Each row is a point on a landscape with many valleys, with its height.
From any point a ball takes the steepest step (drop divided by distance) to one of its 2 nearest points. It stops when none of these is lower. Distance is the straight distance between rows; heights are no part of it.
k_109 height 654: [-49  -4  18  17 -20 -27 -15 -39  38 -15  32   2  14 -14 -40 -26  45 -71
  24  22  21  -2 -26  40 -13   7  -3 -27 -37  34 -28   7  17  -9   3  -1
  -6  10 -61  -4   7 -46  20   1 -39  19  25  22  38 -12]
k_191 height 324: [ -8  16  10   9 -19  16   8  25   7  -1  14 -55 -23  -5 -24  45 -66 -20
  32 -29   5   9 -30   3 -12  19 -14  46   9 -31   1  27  47 -26 -30  -7
 -15   6  32 -18 -33  -6  -9 -29  17 -41   5 -20 -37 -18]
k_835 height 446: [ -1 -23  21  -5  19   0  26  42   6  23 -29 -20 -49  39 -48 -12  -3  34
 -14  17 -29  12 -14 -18  -4  12  20   4  23  -6   2  11 -21  -3  12 -22
  20  15  58  17 -32  33   1 -12  39  25 -34 -14   6  39]
k_257 height 344: [ 51  -7   6  11  37  35  20 -10 -34 -23 -21  -5 -30  -4  16  17 -29  -2
  24  -9 -13  26   3  -4   9  -3  19  37  29 -52  -5 -14 -33  19 -15 -12
  25   9  25  -5   4   3 -11  31  12  -6 -17 -30  12   6]
k_914 height 642: [-38  -6  39   0 -19 -36 -20  17  50  -3  20  31  -3   6 -24 -14   4 -36
  18   3   9 -22   3  57  10 -17 -13 -35 -10  33 -22 -14  22 -13 -28   2
 -11   2 -34   4 -10 -33  28  -5 -25  33  36  49  31  -6]
k_627 height 262: [ 33 -24  13  -7  12 -17 -45  16   8  -3  19   0 -10 -25  37  34 -17   7
 -10 -28  10 -14 -28 -32   2 -22 -77   5  35 -13 -13  -9   1  17 -11  28
 -23  12  -9  27  14  -1   9  -2  -9 -11  25  -8  -1 -27]
k_266 height 299: [-44  -9   3  -4 -16 -34 -23  -2   2 -24   6  21 -23  -2  -5 -10  40 -15
 -33  -1  40 -22 -20  27 -14  17  19 -34  10  17  10 -23   7  25 -46  -7
 -10 -18 -84  58  10 -13  57 -32  -6   0  15  56  31   2]
k_672 height 342: [-23   5  -6  -6  22 -22   7  19  14  13  -2 -47   4   0 -58  54 -36   1
  18  -2 -31  19 -33   7 -16   8   5  37 -15 -10   6  35  20 -12   2   5
 -25   0  42 -19  -6  -7 -28 -13  37 -43 -11 -21 -32   5]
k_550 height 595: [-19  -7 -13 -13 -20  17 -40   1  -1  22 -21   5  -2   1  43   9   6   2
   6  27   7  10   7 -54 -53 -24 -33 -18 -10  36   3 -21  19 -26  19   9
 -45  -1  -1  42   1  46  -5 -19  14 -48   4  32 -34   2]
k_820 height 368: [ 47   9  -1  10  55  51  25 -10 -27 -32 -30 -33 -28  16  -7   7  32  17
  -2  -3 -12  30  14 -23  17 -22  41  12  16 -46 -32  -9 -59  33 -10   1
  34   3  -4   1   5  21  -2  18   7  19 -43 -72  17  23]
k_733 height 223: [ 26 -34  -2  -8 -10 -28 -15  10 -15  -3  47  56  12   0  62   9  31  17
 -31   2  12 -28  -9  -6  28 -31 -14 -32  27  25   4 -17 -21  38 -15  14
  -8  -8 -15  23  14  16  21 -12 -12  29  17  56  10  -3]
k_314 height 521: [  3  40  23  -7  -2  33  55  -2  34 -43  16  24   4   9 -39 -58  15 -36
  21 -15 -18   5  18  47  19 -29  49  12 -25 -39 -30  14  -1 -39 -26  -6
  31   8 -18 -28 -11 -55 -30  17 -30  38   9 -10  32  -9]
k_227 height 604: [-18 -15  -6  15 -19  27 -40  -5  23   8  -6  -2 -13   7  32   0 -12 -14
   4  -1  21   1   8 -16  -2 -32 -18 -21  11  47 -45 -17  24   0   9   3
 -20 -20 -23  50 -14   9  -7   4  13 -32  -5  20 -33 -22]
k_348 height 617: [ 14 -23  18 -11  -7 -31  -9  56  30  61  -7   2  -1   7   8   2  -6   7
  12   5 -11  30   5  25  14 -37 -54 -12 -15  62   6  33  -8  36   3  27
 -50 -19  21   0  13  -7  27   0  11  17  28  49   9  30]
k_791 height 247: [-10  -4 -13  39 -23   3 -45 -37  26  11 -22  31  22 -12 -12 -17  -5  13
  -3 -34  31  -8  -4 -51  15  30 -15  -7  25  23 -40  14  13  15  38   6
  17 -47 -10   1 -30  31 -40 -10  14 -33 -11   4 -35 -45]
k_232 height 361: [ 37  41 -16 -26   0  -5  25  18  -6   1   6 -26  18  47 -13  26 -20  26
   5  34 -57   8  30   0   4 -49   1  47 -17 -57   1   0 -17 -55 -45 -30
  -8  67  57 -38  32  20  -4  24 -19 -10   6 -37  35  27]
k_768 height 305: [ 41  -1   9   9  10  12 -30  11 -46  17  -6 -21 -20 -26  45  68 -52  12
  25 -35   9  37  -9 -45  23   7 -40  38  35 -63   9   6 -35 -19 -18  15
   0  37  28 -28   4  17  13 -13   1 -19   6 -24 -20 -26]
k_126 height 263: [ 26 -12  24  14 -45 -16   0 -14  34  -2  18  14   3 -29   1 -14 -24   8
  18   1   1 -51 -15  12   3  -8 -22  -1 -33  -4 -16  48  33 -34 -15  -8
   2   9  24 -35 -22 -21   5 -41   3  23  35   5  27 -19]
k_674 height 409: [ 16 -13  19  27  23  -7  39  21 -11   9  17  24  -2 -15  -1  10   3  14
 -11 -32 -17 -13 -35   6  25  20  26  23   8 -17  22  16 -23  55   1 -15
  15 -27  15  -6  16 -32  14   3  25  35  49   3  40  11]
k_68 height 663: [-54   8  -3  32   9   5  -6 -37  22 -16   5  33   7  -7 -48 -45  13 -41
  35 -15  21 -21 -10  24   0  35  30 -21 -14  -2 -28   6  22   3  -3   0
   9  -7 -50  -3 -13 -42  -4   0  -4  12  27  18   3 -16]
k_892 height 689: [-26   6 -15  41   4  15 -26 -36  25   5 -14   0 -10 -11 -17 -28  58 -13
 -18  -5  37   9 -35  -1 -44  24  11 -16  -2  33 -17  19  -9  43  19 -26
 -14 -12 -17  50   5 -22  25  -3  15  -3  19  15  32   9]
k_664 height 148: [ -2  24  -1 -23 -11  -8  13 -12  -2  -6 -16 -18 -24 -14 -39  -6   9   2
   7  29 -14  -9 -30  12 -33  15  23   7   4 -19  14   9  25 -16 -31  -6
  -7  33   9   5   2   4 -10 -36  11   4   7  -1  10  24]
k_15 height 354: [-27  12 -13   1 -26  39  31 -33 -39  -7   8  20   5  13  39 -33  10 -23
 -19 -23  27 -29  23  36  20  15  54 -27 -11   7  -1 -35  27   3 -27  -9
  33 -31 -65  31 -12  -9  15  20 -24   1  -1  12  -2  -4]
k_19 height 684: [-28  20   0  -3   6  -3  -8 -41 -18  14 -36  35  -9  -6  -7  -7  59   7
 -44  12  23  -2 -26 -18 -39  34  30 -34  22  16  16   4 -13  26  15 -14
 -15   3 -22  41  -5 -19  -9 -19  31  14  11  45  39  37]
k_84 height 671: [-34   9   2   6   1 -14  13 -50   1 -46  -7  32   5   0 -24 -26   6 -14
  -9   7  14 -21 -16  -3   0  56  39  14  22 -19  -5 -12  30   9  -2 -15
  15  -2 -37  16  -9 -14 -29 -17   7  -2  -7  -3   8  -6]
k_591 height 364: [ 29 -16  -4   6 -18   8 -56  -4 -31  -4  33  29  -2 -46  70  43 -21  24
 -50 -30  57   3 -11 -67  47  50 -34   4  68 -13   2  -5 -10 -14  -3  13
  20   4  10 -12  15  27 -24 -29  -2   8 -29 -13 -22 -68]
k_829 height 264: [-26  -5  25  -4  -9  18  17  16  15   8 -37 -28 -64  -6 -58 -27  14  -7
 -17   4   3  19   3  45 -21  21  11   6 -13  51  13 -12  -7  25 -23 -29
  -4 -10 -16  31 -21 -25  45  10  15  16 -27  41  29  24]
k_955 height 392: [ 19   5  23   7  16 -41  19  24   5 -11  29  15  -2  -6 -27  24   1   1
  12 -34 -33 -11 -35  11  13   8   2  68  12 -46   9  22  -1  19 -27  -4
   6 -17   1  -5  17 -43 -18 -16   3  16  33 -30  18 -11]
k_585 height 334: [-33 -27   6   8  29 -17  20  41  36  42 -51   4 -57  28 -76 -29  18   8
  -3  -3 -16  50  11  44 -11   5  -3 -24   2  72   5  18 -28  24  12  -8
   4 -14  10  -2 -22   7  39  22  16  12 -22  44  26  35]
k_300 height 476: [-16 -20  30  20   8 -25  27  43   6  20 -15  17 -39  30 -42 -15 -15  22
 -28  28 -23 -23   0  23   8  17   6   8  36  26   4  18 -23  17   8 -22
  27 -11  30  14 -40  14 -17 -24  44  19 -25  29  25  -1]
k_343 height 150: [ 23  -9  -7  15 -12 -34   5  24  18  15  30  45   1  -7  36 -15  34  -6
  -2 -26  -7 -13 -12  25  24 -34 -13 -22 -16   7  20   3 -21  50 -10  33
   5 -25  -5  13  12 -27  43   3  -6  55  34  46  31   8]
k_663 height 248: [ 28 -10   5  -6  -7 -26 -16  20 -49  12  17 -28   7 -25  75  56   3  35
 -18  32   1 -26  -6   4  -9 -23 -30 -21 -10   7  37 -32 -16 -10 -12   6
  -8  36  27 -10  33  16  41 -42   4  10   2  11   6   6]
k_944 height 413: [ -1   1 -14   1  21  17 -17 -15  -9 -37  13 -17  19   7  -9 -20  51 -23
  10  17  -7 -25   9   2 -14 -12   3 -20   9  -7 -17 -24 -19  24  10   1
 -12  -3 -30  32  17 -17  -1  36 -20  -7  -2 -35  10   2]
k_855 height 311: [ 68   6  11 -13   5 -11  -6  47 -28   4  18  -1   6   9  19  24 -14  36
 -10  21 -51 -18   2  -5  13 -25 -32  40  18 -63  12   6 -48 -14 -28  11
  -9  50  48 -28   9   2   5 -17   5  17   9 -24  36  16]
k_813 height 526: [ 12   5  14 -28 -11 -22  17  29  12  25 -14 -55 -22 -18 -32 -11  11   0
  -6  19 -23  38  13  56 -42  -4 -16 -28 -59  39  31   3 -12  -4   2  -9
 -36  37   9 -27   6   1  56  -6 -23  26   8  22  49  60]
k_40 height 178: [  8 -17   2  24  50  28   4  22  27   0 -10  -2  29  19  -7 -21  36  -8
  30 -35  -5  -3  37  10  19 -49  -4  -5 -18 -17 -30   1  -9  54  36   8
  11 -37  -5  -9  -8 -22 -17  67 -22   7  10 -35  11 -31]
k_842 height 274: [-18 -29 -31  16  35   9   6   1   0  13 -20   3  38  25  19  -9  55  -5
   3 -19  -2  -2  32  -5   9 -27  22 -31  -2  24 -14 -17 -15  60  61  15
  26 -50 -38   3  -5  18 -15  80 -20 -15 -27 -27 -10 -29]
k_349 height 173: [  3  10 -23  -8 -36  25  -2 -52  -5 -11   3  52  28 -14  23 -42  15  12
  -9 -12  43 -29  31 -34 -16  26 -10 -12  28   3   1   4  19 -22  17  -4
 -22   7  -3  18 -16  33 -46 -15  -8  -2 -19  12  -7  -9]
k_430 height 237: [-10  38 -37 -17 -43  23 -25 -62  -7 -11   9  22  34 -12  15 -24   6  17
  11  10  24 -15  17 -47 -60  34  -4   3 -27 -17  12   7   6 -60  12  -8
 -38  44  -4  -6   0  39 -54 -42 -11 -33 -11   6   0   6]
k_418 height 90: [-12   5 -11  15 -15  26  27 -15  -9   9 -11  50  34   3  48 -42   6   8
 -14 -15  24 -29  37 -17  15  20  -4   9  29  13   4  -2  18  21   9   1
   2 -23 -26  29 -24   9 -49  29   3 -10  14  26 -11 -33]
k_574 height 266: [ 17  -3 -30 -51  31  22   5 -23 -29   2 -18  21  24  16  35   1  34  27
 -28   8   5  34  25 -42  16   2  32 -15  52  -3  14   6 -37 -14  35  19
  18   0  -6  -6  29  42 -51   9  -1  13 -36  -5 -34   7]
k_516 height 545: [-38  36  21  -4  29   2  43   5  41 -16   2 -17   4  17 -80 -32  36 -29
  20   7 -21   4   8  41 -12  -5  39   3 -39 -12 -10  -6 -10  -9  -8 -10
  13  17  -6 -11 -22 -56  -5  27 -36  11  -6  -8  39  -6]
k_839 height 557: [-13  14  -9 -31   8   6  25  17  15  39 -24 -67 -12 -22 -58  -7  18 -28
  21  10 -29  69   4  60 -53 -24  -9  -8 -43  47  20  28 -25  30   6   6
 -33  25 -15 -28  20 -22  52  35 -13   3 -16   5  27  58]
k_341 height 586: [-19   7 -10 -10  -7  17 -40   0  29  15 -19   4  40   8  10  -5 -23   6
   8   2   2  -3  36 -49 -33 -10 -57  21  13   7   4 -15  16 -17  38   3
 -33 -16  14  38  14  27 -37  10   5 -70   2   4 -28 -38]
k_534 height 475: [  2 -18  -3 -32 -37 -25  -6  25  20  25 -25 -10  11  10 -17 -19   3   4
  13  68  -3  23  35  24 -46 -42 -18 -43 -61  42   9   2   0 -45   6  11
 -36  50   0 -34  14  17  43 -41 -29   1   1  19  31  47]
k_100 height 336: [ 61  45  -1 -15  13 -15  27  -3 -42 -13   1   0   9  13   7  23 -30  29
   4  33 -60  15   7 -33  20 -14  12  78  30 -65  16  -3 -33 -33 -34 -13
  16  36  43 -29  33  -4 -12  18  -7  14  -6 -28  12   9]
k_562 height 562: [-34  -8  11  11  34  -5  12   1  38  -7  -5  -4  36  20 -66 -11   9 -20
  26   8 -23 -38  19  28  11 -17   7  15 -19   1 -14  -3   3 -15  25 -18
  12   0  23 -27 -18 -40 -17  25 -13 -12  -4 -30   3 -17]
k_576 height 701: [ 34   4 -13  25 -18  53 -37 -30   7 -14  12   1   2 -36  37 -23  23 -19
   0  -3  37 -16   1   1 -26 -46 -15 -42 -66 -13 -47  -1  -5  -6 -21 -18
  -4  29 -14  12 -19 -30  36  -6 -21  14  -7 -31  37   4]
k_66 height 631: [-13 -17  29   8 -11 -33 -26  34  47  22   8   0 -31 -19 -26   0   6  -8
  -7 -21   2   0 -17  30  -8 -20 -42  -8 -15  35  -8  12   8  12 -24  -7
 -34  -4  15  28   2 -42  50   1   5   8  20  55  30   6]
k_537 height 357: [ -8   6 -17  -8  21  -2 -14 -30 -40   5  -6 -32  40   0   8  42   8  43
 -32  36  -2  21  25 -39 -24  26  10 -54 -29  11  37  -5   0 -14  74 -16
 -16  12  68 -37  54  35 -24 -22  11 -18  10  -7 -30  33]
k_391 height 290: [-16  11 -25 -36  -7 -22 -37 -14  20 -32  36 -23  28   0 -36  16 -35 -18
  34  29 -22  -4 -23 -18 -26   1 -12  22 -12 -13  -5 -11  22 -42 -10  -3
 -15  31  17 -19  30  12  -5 -10 -28 -40 -17 -29 -23  -6]
k_679 height 254: [-23  10   8   9 -23  -5 -27 -40  29 -42  36 -17  19 -24 -26   0 -37 -51
  32  14  22 -25 -24  17 -26   0   1 -14 -34  10 -25  -5  22 -34 -12 -16
  -2  19 -11 -20  -5 -32  -5 -23 -19 -32   5 -19 -13 -24]
k_166 height 145: [ -2 -33  11  22  20 -10  17  54  21   2  24  -7 -43  16 -19 -11 -16 -10
 -16 -11   2 -11  -2  49  34  -4   6  -7  11  12 -16 -19   3  42 -29 -15
  27 -35  10  13 -23 -31  31  17  11  25   2  -5  26 -23]
k_156 height 222: [-10  10 -20  16  -6  -1 -24 -46 -14 -28  18  -8   7 -29  29  28  -5 -14
  -3  -1  32 -38 -30 -11 -24   9 -10   5   8 -15   5 -16  10   9 -15  -5
  -8   8 -19   2  11  -7  31 -20  -3 -19  17  -4   5   1]
k_210 height 207: [  3 -10  26  -5 -26   5  28  16   5   7  10  -9  17   5  10 -22 -55  -4
  -1  21   8 -45  35  36  13 -19 -24  -9 -31  16  -6  12  34 -16  -3 -24
   1 -11  23 -19  -7 -11  -7   1  -4  12  33  25   4  -4]
k_385 height 326: [-23  -1 -22 -15   5 -24  -4 -13 -38 -15  17 -53  16  21 -30  45 -27   8
  24  54 -29   7  14   5  -7 -12  16   3 -33  -4  23 -27  17 -35  27  -5
   7   9  23 -36  31  19  -5  16 -18 -45 -22 -37 -26   8]
k_643 height 362: [ -1  -6 -27 -16  21 -17  -3 -30 -34   8   4 -39  28   9   0  23  -2  18
  -5  56 -36  26  12  -1 -37 -19  22 -37 -41  20  28 -28  12 -31  42   2
 -11  15  23 -43  41  37  11 -15  -6  -8 -17 -17 -17  53]
k_310 height 582: [  3  12 -14 -19  28   4  23  35  14  49 -38 -54   8  22 -28   1  38   3
   3  10 -35  60  36  37  -8 -21  -5  -2 -40  40  40   6 -24  45  37   9
 -25   7  11  -1  20   0  35  47   1  -3  -6  10  26  42]
k_870 height 447: [ 31  49   6 -27 -10  -3  73  19 -44  -1 -16   1   4 -12  21   2   2  10
 -28  -7 -35  -1   4  32  -1  13  17  25  21 -16  69  10 -33   3 -48  26
   7   2 -18 -11   4  14  -3  -7   8  28  41  22  -4  41]
k_724 height 332: [  4  28 -21 -38 -44  16 -13 -18  15  18 -22 -12  16   8   0  -7  -3  11
  20  43 -23  18  26 -17 -71 -21  -8   3 -38  -7  12  14  15 -55  -5  27
 -48  49  -5  -2   4  36  -4 -12  -6 -32  -7  25 -13  43]
k_442 height 363: [ 36  -6   8  26  37  17   4  -8 -17 -20  -8 -11 -16 -20  39  28 -13 -20
  21 -35  18  20 -21 -15  15   1  13  30  -1 -56  -8  -4 -32  38  -4  10
  15  -7 -23 -10  19 -31  15  22 -25  18  11 -31   6 -20]
k_799 height 366: [-36 -26  -2  10   7 -34   7  14  24  14   9  20  20   9  -1  32 -41  -6
   5 -43   0   4 -10  -4  59  -4 -18  24  23  47  -1   9  14   7  23  28
  24 -61 -15 -21 -27   6 -26  21  11 -13 -10  18 -59 -45]
k_239 height 471: [ 28  16   6 -14 -22  17  44  23  -8   2   3  -6 -17  -7  23 -28  -7   8
  -4 -12  -3  -3   4  24   8  -7   6  12   1 -14   1 -11  -5 -12 -52  11
  21  -1 -27  19 -23   4  11  -8   0  44  20  10  -5  15]
k_869 height 327: [-34   2 -14   4 -19  -6  18 -28 -15   1   6   5 -14  -8  27  -3   2 -16
 -23  20  20 -23  -5  39  -7  16  34 -29  -6  24  29 -16  32  -4 -26 -15
  -3  -3 -64  19   7   2  23 -25   3   1  18  50   4  20]
k_796 height 335: [ 44 -31  -1   0 -21 -23 -47  16  -4   8  42  21 -16 -26  41  29 -16  19
 -10 -34  23   8 -44 -61  73  15 -63  13  52   0 -20   6  -2   1  -6  32
  25 -18  11 -22   2   9  16 -19   7  15 -14 -20 -37 -38]
k_751 height 387: [-21 -13 -19 -12   0  37  13 -25 -25 -17  -5  -9  25   9   8 -41  18 -37
   6  24  10  -8  15  24 -12  -6  44 -35 -26 -24 -18 -46  16  -8  12  -9
  16   2 -58  21   2  -7 -10  34 -28 -10 -32 -18 -16  -4]
k_347 height 239: [ -4  -5  13  12  -5 -28 -55 -20  -3 -20  14  10  16 -23  35  23   5 -14
 -17 -11  23 -31 -48 -49   0  30 -45   4  30   3   3 -25   3  31  10  -2
 -10 -12 -12  50  11 -10  10 -22  16 -34  19 -11  10 -19]
k_527 height 51: [ 22 -25  13  33  -5 -30  14  57  12   1  28  34 -43  10  32   0  -9  -5
 -23 -42   1  11 -13  37  52  -8   4   1  19   6 -11   5 -21  50 -49  22
  17 -56 -13  -1   8 -39  44  21  -1  43  38  28   6 -21]
k_117 height 400: [-25  -4   7 -16  20  23  39  19   0  41 -52 -19 -59  32 -50 -23  18  10
 -12  18 -22  34  23  20  -7  -1  16 -31  -1  45   4  13 -20   6  18  -5
   5  -9  11  -3 -31  36  -7  10  39  17 -52   2   6  40]
k_61 height 283: [-11  31  27  15 -30  26   7 -48  17 -42  32 -13  -6 -29 -26  -6 -47 -27
  22 -28   3   0 -47  11 -25  13  26  35 -30 -32 -20  26  21 -42 -44 -32
   8  23  13 -36 -19 -56  -9 -23 -10  -1  18 -25   2 -24]
k_911 height 575: [-25  -4   1  13 -10   9 -21   6  33  -2  -1   0  29  16 -21 -21  -4 -16
  31  -7   7 -23  32 -14  -9 -28 -35   4 -14  -5 -25   6  21 -16  20  -5
 -19   1   6   2  -5 -14 -35  21 -23 -24  -3 -21  -8 -23]
k_273 height 298: [ 40   1   0 -15 -16 -15 -73  16  24   0  29  11   3 -24  35  17 -15   9
  19 -24  15   0 -10 -75  31   4 -62  21  35 -24 -27 -10  12 -32   7  58
 -15   5   9  -6   6   3  -7  -6 -20 -10  -6 -26 -32 -39]
k_167 height 195: [ -3  13 -13  -1 -12  -1  -6 -40 -25 -27   5 -32 -15 -18  -8   7  21 -18
  16  14  17 -13 -44  21 -27  13  35 -26 -38 -17   3  -6   7   7  -4 -18
  24  -7  -9   2  -2 -18  31 -25   6   6  -5 -18   2  32]
k_408 height 427: [ 15  32   7 -18  12 -32  39   0 -34  -9   6  14   5 -24  23  27   0  31
 -32 -13 -17   0 -32 -13  13  31  35  11  22 -17  65  14 -18  12   3  -4
   3 -15   3 -20  26 -14  -1  -8  25  31  39  25  -7  30]
k_938 height 285: [-33  52 -31 -34 -28  22 -10 -43 -11  -3  -4  13  32  43  -4 -15  -8  24
   7  38  -6  16  44 -27 -67  11  17  16 -22 -13  17   0  17 -69  24 -11
 -44  41  13   2   0  43 -38  16  -3 -44 -14   0 -11  20]
k_811 height 177: [-49 -17 -20  16 -10  35  10 -24  19   4 -22  40  16  25   0 -31   4   7
  -8 -25  24  -1  38 -27  11  19   4   0  23  25 -14   7  22  -9  33   1
   7 -48  -8  17 -41  45 -51  24  19 -42 -29   4 -34 -29]
k_797 height 496: [ 39  25  29  -6  -8  47  54  15  -2 -18 -15   9 -26  12  -2 -54   6 -19
  -5 -21 -10   9  25  21  21 -11  45  30   1 -38 -26  22  -3  -9 -43   5
  31  -6 -22   6 -37 -19 -27   1 -10  35 -10 -35  10 -12]
k_555 height 378: [ -1  14   6  16  19  -9 -11  -9  11 -15   0 -13  16 -17 -12  15   5 -11
  20 -47  -6  14 -37  -7   7  22   8  27  17 -30 -10  12   5  31  11  -1
   9 -28 -19   6  26 -42 -16   8  -4 -12  27 -20 -16 -20]
k_179 height 403: [  1   8 -20 -27 -36  -4  -1 -18  -3  27  -6   8  39  27  -5 -41   4  14
  13  52 -36   9  72  -1 -64 -32   4 -32 -66  28  13 -15  20 -66  27   3
 -39  41   2 -34  22  62   9 -23 -18   5  -7   7   4  35]
k_83 height 393: [ 65 -12 -16   3 -10  21 -46 -13 -24 -15   4  34  14 -20  70   4 -17  24
  -6  -9  45  18  38 -71  39  41 -31  33  31 -38  -2  -4 -21 -23  23  -5
  15   7  42 -32   9  46 -35 -29 -12   7 -53 -33 -13 -57]
k_43 height 495: [-38 -16  44   7 -16   3  60  41   3   5 -17  -7 -53  29 -41 -13 -44  15
 -30  24 -13 -25   0  20  13  36  28  24  39   5  20  -2  25  -9 -25 -22
  26 -28  12  26 -36   5 -20   3  57 -14  -7  16   7   7]
k_271 height 372: [ -9  -4  16 -14  15 -33  34  32   5  29 -13 -16 -12   1 -55  20 -48  16
  20 -14 -28  -1 -35  26  33  14  15  37  16  -2  13  49  32  -7  -8  25
  17   0  27 -31 -34  -5 -17 -36  44  -5 -18   3 -38   8]
k_11 height 694: [ 20  -6   7  17  -7  42 -45 -12  30   4 -22  14 -14 -13   9 -28  33   5
 -14  -4  14 -14   3 -12 -21 -11 -27 -37 -18  12 -50  11  -8  27  14 -26
 -13   3   8  45 -20  -6  22  -8   5   5 -13   6  24  16]
k_570 height 678: [ -4   2   7   4  17 -33  13 -22  -8 -27  10  56  15   6 -10 -17  56   9
 -42   6   1 -39 -27 -36  -1  43  15  -8  40  -1  21  -4  -9  40  18  -2
   1  -7 -17  42   7 -16 -23 -11  10  18  20   9  17   8]
k_308 height 611: [ -4 -16 -13  30 -10  34 -33 -30 -18   1 -13  -6 -22  -9  58  33 -27  10
 -15 -20  40   6 -22 -40  35   9 -25 -31  37  20  -8  -6  12  -7   2   0
   0 -26   0  20   2  41   1 -14  24 -32  -1  14 -37 -38]
k_401 height 119: [  1 -29  -7  -1  -8 -11  10   6 -32   0  26 -14  15   9  45  11 -49  20
  -7  12  20 -22  18   9  34   4  -6 -18 -17  22  17 -23  41 -29  14  -8
   6  -6  26 -25  16  34   0  -5  -2   8   6   8 -18 -13]
k_983 height 325: [ 24  18 -19 -11  12  43  -4  -6 -33   1 -19 -37 -36  -6  25  41 -30   7
   5  -6  11  39 -24 -27   5 -10  -5  24   8 -42  -5   0 -19  -2 -13   6
   6  11  28  -8 -11  22   4  -5  19 -19 -15 -36 -35   3]
k_530 height 314: [-21 -31 -11  17   0 -27 -18  -1  38  -4  14  51  31  -3 -29 -20   5  -1
   9 -15  10 -16  12 -20  59   3 -15   2  24  19 -40  13  27  13  18  20
  26 -50 -13  -3 -25   0 -33  21  -5   9 -16  -9 -31 -53]
k_567 height 279: [ 49  -2  10   3  -3 -19 -20  37 -28  24  13 -21  -7 -27  66  71 -37  18
  15  -4  -3 -13   2 -12  11 -19 -57  17  -3 -42  22  -4 -28  -9 -24  32
 -28  53  49 -19  15  18  32 -19   5   1  26 -25   1  20]
k_285 height 228: [ 14 -44  18  48  32  -8  -4  49  16  -8   2  15   5  10  -4   6  15 -13
  11 -29  -6 -12   3  15  47 -17   5  -1  18   0 -25  -5 -29  56   5  21
  43 -29   3  -5 -20 -15  12  53 -11  28  12 -19  -7 -41]
k_219 height 182: [ -5  12 -25 -23  41   0  20  -1 -36  -4 -19  13  39  15  18  -6  48   0
  10 -20   7  24  17 -17  31   7  25  -6  29   5   2  -8 -14  35  37  26
  32 -35 -31   6  15  27 -19  37 -11   6 -18 -19 -43   5]
k_964 height 306: [ -2  18  19  11  -9  23  20  -5   0 -35  11 -24 -19  -4 -18  37 -72 -22
  23 -24  -8  19 -24   2   0  17  36  56 -21 -49 -25  16  36 -46 -31 -23
  19  14  27 -35 -16 -31 -36  -8  -7 -30 -18 -33 -40 -51]
k_864 height 321: [ 32   3 -37 -23  32   1 -10 -21 -50  15  -8  14  49  14  43  12  40  38
 -24  24  -5  26  47 -40  -8   2   4 -35  15  -7  32 -12 -33  -9  67 -15
  -3   5  21 -24  53  31 -26   8  -6 -13   2 -11  -5  30]
k_213 height 408: [-27 -16  13  17  17 -32  37  18  13  31 -10  13 -18   3 -21   9 -51   5
  17  -2  -7  -4  -4  23  45   3  18   4   4  45  -4  42  28  14  16  15
  29 -41  22 -27 -21  12  -5   3  16  11  -1  52 -47 -11]
k_436 height 270: [-10 -27   2  14 -16 -10 -39   0  15 -10  26  29   0   2  17  -9  32 -22
 -26 -17  36 -17 -34  12  34 -16 -13 -38   9  15 -16 -17   6  27 -23   6
 -11 -33 -48  59   6 -13  34  -4  -2  12   7  37   7 -35]
k_908 height 208: [-32  12   6 -18  15  -1  38   8  -4   8 -20 -32 -56  -5 -50  -4   9 -17
 -34  21 -17  21 -25  35 -46  25  36  -2 -10   9  25 -16   0   9 -24  -5
   5  26 -19  26   7  -5  11   0   2  -5 -14   4  20  49]
k_185 height 399: [ -7  -2   4   2  52  33   1   0  -9 -49  -6 -26 -20  29 -33 -14  46 -13
   4  -4  -7   7   9  18   1  -7  57  -6   0 -30 -23 -32 -25  38   6 -24
  31   0 -28  24  -6 -14  -1  40 -16   2 -46 -67  19   3]
k_4 height 200: [ 25  -7 -10   2 -24 -19 -26   5 -40   1  39  -7  10 -16  63  19 -42  29
  -7  22   5 -27   9 -12   6  13 -26   7   7  -4  26 -26   2 -56  -4  -3
  13  38  45 -40   6  48  17 -28  -2  -2 -10 -13 -23  10]
k_746 height 602: [  4   4  -9 -27   2  -4   9  24   5  45 -38 -17   8  12  11  14   8   5
  15  -6 -21  38   8   0 -16 -23 -21  -6  -5  23  18  22   1  10  21  28
 -39   7   5  10  -3  -9   2  20   3   4  14  34 -10  30]

Where does a ball stop that starts at each point below?
k_68 | k_418
k_15 | k_527
k_839 | k_418
k_43 | k_664
k_300 | k_664

Call two points neighbours if one is among the 2 nearest of the other. Go from one point of each pair to the other, from neighbour to neighbour, staying as low as possible. Name the highest point that can't be avoided.
k_418, k_679 | k_213
k_527, k_679 | k_643
k_40, k_219 | k_842
k_40, k_527 | k_285
